Points on a hilly landscape, in no order, each with its height.
From any point a ball rolls to the lowest of the 4 points nearest to it. It stops when none of these is lower. Distance is the straight distance between rows; heights are no part of it.
k_827: [137 106 108 118 134  78 114 109  76 132 191]  (h 2.27)
k_150: [103 123 143 124 155 143  85 119 141 193 120]  (h 3.66)
k_520: [129 111 131 117 104  83 170 179 148 110  84]  (h 2.94)
k_26: [132 109 128 140 144 181 120 102  93  87 180]  (h 4.03)
k_701: [117  88 148 158 150 182  86  97 105 128 141]  (h 4.46)
k_639: [103  77 134 123 161 105  87  97  92 172 168]  (h 4.63)
k_858: [117  82 111 129 145  85  97  98  72 143 202]  (h 2.96)
k_784: [127 188 133 153  78 212 132 113 162  98  85]  (h 3.28)
k_979: [145 150 132 126 109 132 145 138 149 112  90]  (h 2.80)
k_775: [116 120 119  90 147  38 130 132 124 181 141]  (h 3.07)
k_172: [131 116 136 142 138 193 111 107 107  94 156]  (h 3.79)
k_755: [129 135 133 121  95 115 161 170 170 123  61]  (h 4.04)
k_199: [145 128 122 123 107  94 170 159 138  88 107]  (h 2.82)
k_615: [137 166 123 138  90 173 166 130 154  74  86]  (h 2.68)
k_6: [116 126 132 130  73 135 179 182 165  86  52]  (h 4.88)
k_211: [159 123 106 130 129 112 148 126  91  86 183]  (h 3.17)
k_472: [107 106 139 107 153 103  95 114 105 175 158]  (h 4.29)
k_638: [150 117  98 125 121  62 143 131  87 117 184]  (h 2.00)
k_983: [128  97 137 141 146 150 103 105  96 125 168]  (h 3.19)
k_67: [140 118 117 110 131  60 134 130 102 143 164]  (h 0.82)
k_136: [116 172 140 153 102 190 104 124 175 149  90]  (h 2.78)
k_365: [143 161 126 137 105 188 142 114 139  76 119]  (h 3.18)
k_551: [133 160 144 133 115 169 117 123 149 122 106]  (h 2.95)
k_106: [152 119 108 125 119  65 165 150 107 107 148]  (h 2.63)
k_444: [126 149 139 118 127 105 139 152 163 156  78]  (h 2.44)
k_126: [115 145 128 101 148  90 121 139 157 197 105]  (h 3.13)
k_792: [ 93 134 146 151 150 170  72 126 163 211 107]  (h 4.97)
k_70: [160 115  88 137 114  81 180 151  98  74 164]  (h 2.84)
k_809: [130 168 139 128 105 144 131 145 168 135  75]  (h 2.72)
k_709: [128 161 114 145 123 222 138 100 121  46 152]  (h 3.64)
k_652: [120 162 142 134 116 168 102 134 163 158  93]  (h 1.80)
k_836: [147 126 121 122 126  77 148 133 101 118 153]  (h 2.02)
k_14: [148 143  89 142 116 141 185 141 119  27 161]  (h 3.63)
k_629: [139 143 139 121 127 113 134 137 142 129 109]  (h 2.77)
k_771: [130 140 138 108 137 101 121 135 138 163 119]  (h 3.14)
k_838: [149 139 116 131 102 127 175 149 137  64 116]  (h 3.50)
k_270: [ 87 109 139 132 161 148  73 118 148 216 115]  (h 4.06)
k_742: [140 146 127 137 124 193 134 107 120  75 143]  (h 3.40)
k_317: [132 167 134 136  89 154 147 133 165 106  67]  (h 1.74)
k_350: [124 111 117 104 136  54 115 116 100 164 166]  (h 2.57)
k_748: [155 130 118 123 117 106 160 136 110  92 140]  (h 2.73)
k_439: [ 93  95 145 147 163 160  76 114 128 187 122]  (h 5.60)
k_681: [140 139 143 128 127 161 116 116 121 113 136]  (h 2.91)
k_91: [114  82 149 154 158 163  80 101 102 151 142]  (h 5.40)
k_196: [152 116 112 130 105  84 181 163 118  76 129]  (h 1.72)
k_929: [ 97  35 128 176 181 136  85  76  82 145 141]  (h 6.97)
k_188: [145 132 137 119 132 116 124 125 115 127 145]  (h 1.09)
k_554: [ 96  57 139 157 176 136  73  89  96 168 139]  (h 6.30)
k_911: [148 150 114 137 103 156 177 133 139  50 121]  (h 3.22)
k_717: [110 134 149 141 139 185  81 122 149 167 109]  (h 3.69)
k_559: [137 125 106 135  95 126 195 162 134  43 108]  (h 3.84)
k_345: [121 130 132 101 147  68 122 132 135 174 133]  (h 2.14)
k_179: [128  94 100 107 128  41 108 108  81 154 195]  (h 3.20)
k_291: [ 95 110 141 120 158 123  85 116 125 196 135]  (h 1.35)
k_674: [107 141 125  94 155  78 126 141 155 206 107]  (h 3.04)
k_358: [132 142 137 140 125 202 108 109 126  94 131]  (h 3.47)
k_509: [107 130 128  92 153  67 121 133 143 201 126]  (h 2.79)
k_65: [111 153 141 128 139 147  95 127 160 196 107]  (h 4.64)
k_469: [132 127 127 106 129  64 144 146 130 153 116]  (h 0.79)
k_909: [150 148 132 126 112 135 150 136 129  91 120]  (h 3.21)
k_542: [127 115 145 140 140 176  96 115 116 126 144]  (h 3.78)
k_394: [111 137 137 111 156 112 101 125 139 197 121]  (h 3.65)
k_404: [150 140 116 136 127 159 150 121 112  66 163]  (h 3.57)
k_912: [156 149 107 132 119 148 172 130 116  50 155]  (h 3.46)
k_567: [108 134 118  81 155  50 138 148 154 207  95]  (h 3.15)
k_896: [122 155 146 143 116 191  94 117 160 156 103]  (h 1.99)
k_202: [125 189 124 153  70 184 149 134 176 102  57]  (h 2.67)
k_281: [115 109 129  95 147  69 111 114 112 176 157]  (h 3.56)
k_841: [125 127 136 108 127  64 155 162 152 152  90]  (h 1.68)
k_79: [146 136 126 123  97 125 177 153 143  74 100]  (h 3.48)
k_881: [140 124 137 123 133 148 120 116 110 116 159]  (h 2.31)
k_583: [152 119  93 142 102 108 197 164 121  40 139]  (h 4.09)
k_312: [121 106 148 126 148 140  94 115 110 148 151]  (h 4.37)
k_826: [122 110 147 154 138 210  96 107 119 115 133]  (h 3.94)

For each start below, name the point where the ball stops.
k_211 | k_67
k_709 | k_317
k_792 | k_291
k_639 | k_67
k_281 | k_469
k_909 | k_196
k_79 | k_196
k_520 | k_469
k_742 | k_317
k_91 | k_188
k_755 | k_469

Call two points neighbours if one is among the 4 nearest of the other. Go from one point of each pair to the other, from neighbour to neighbour, staying as low as possible. Name the highest point that can't be avoided.
k_291, k_469 | k_394
k_317, k_196 | k_629
k_188, k_67 | k_836
k_317, k_652 | k_809
k_196, k_67 | k_106
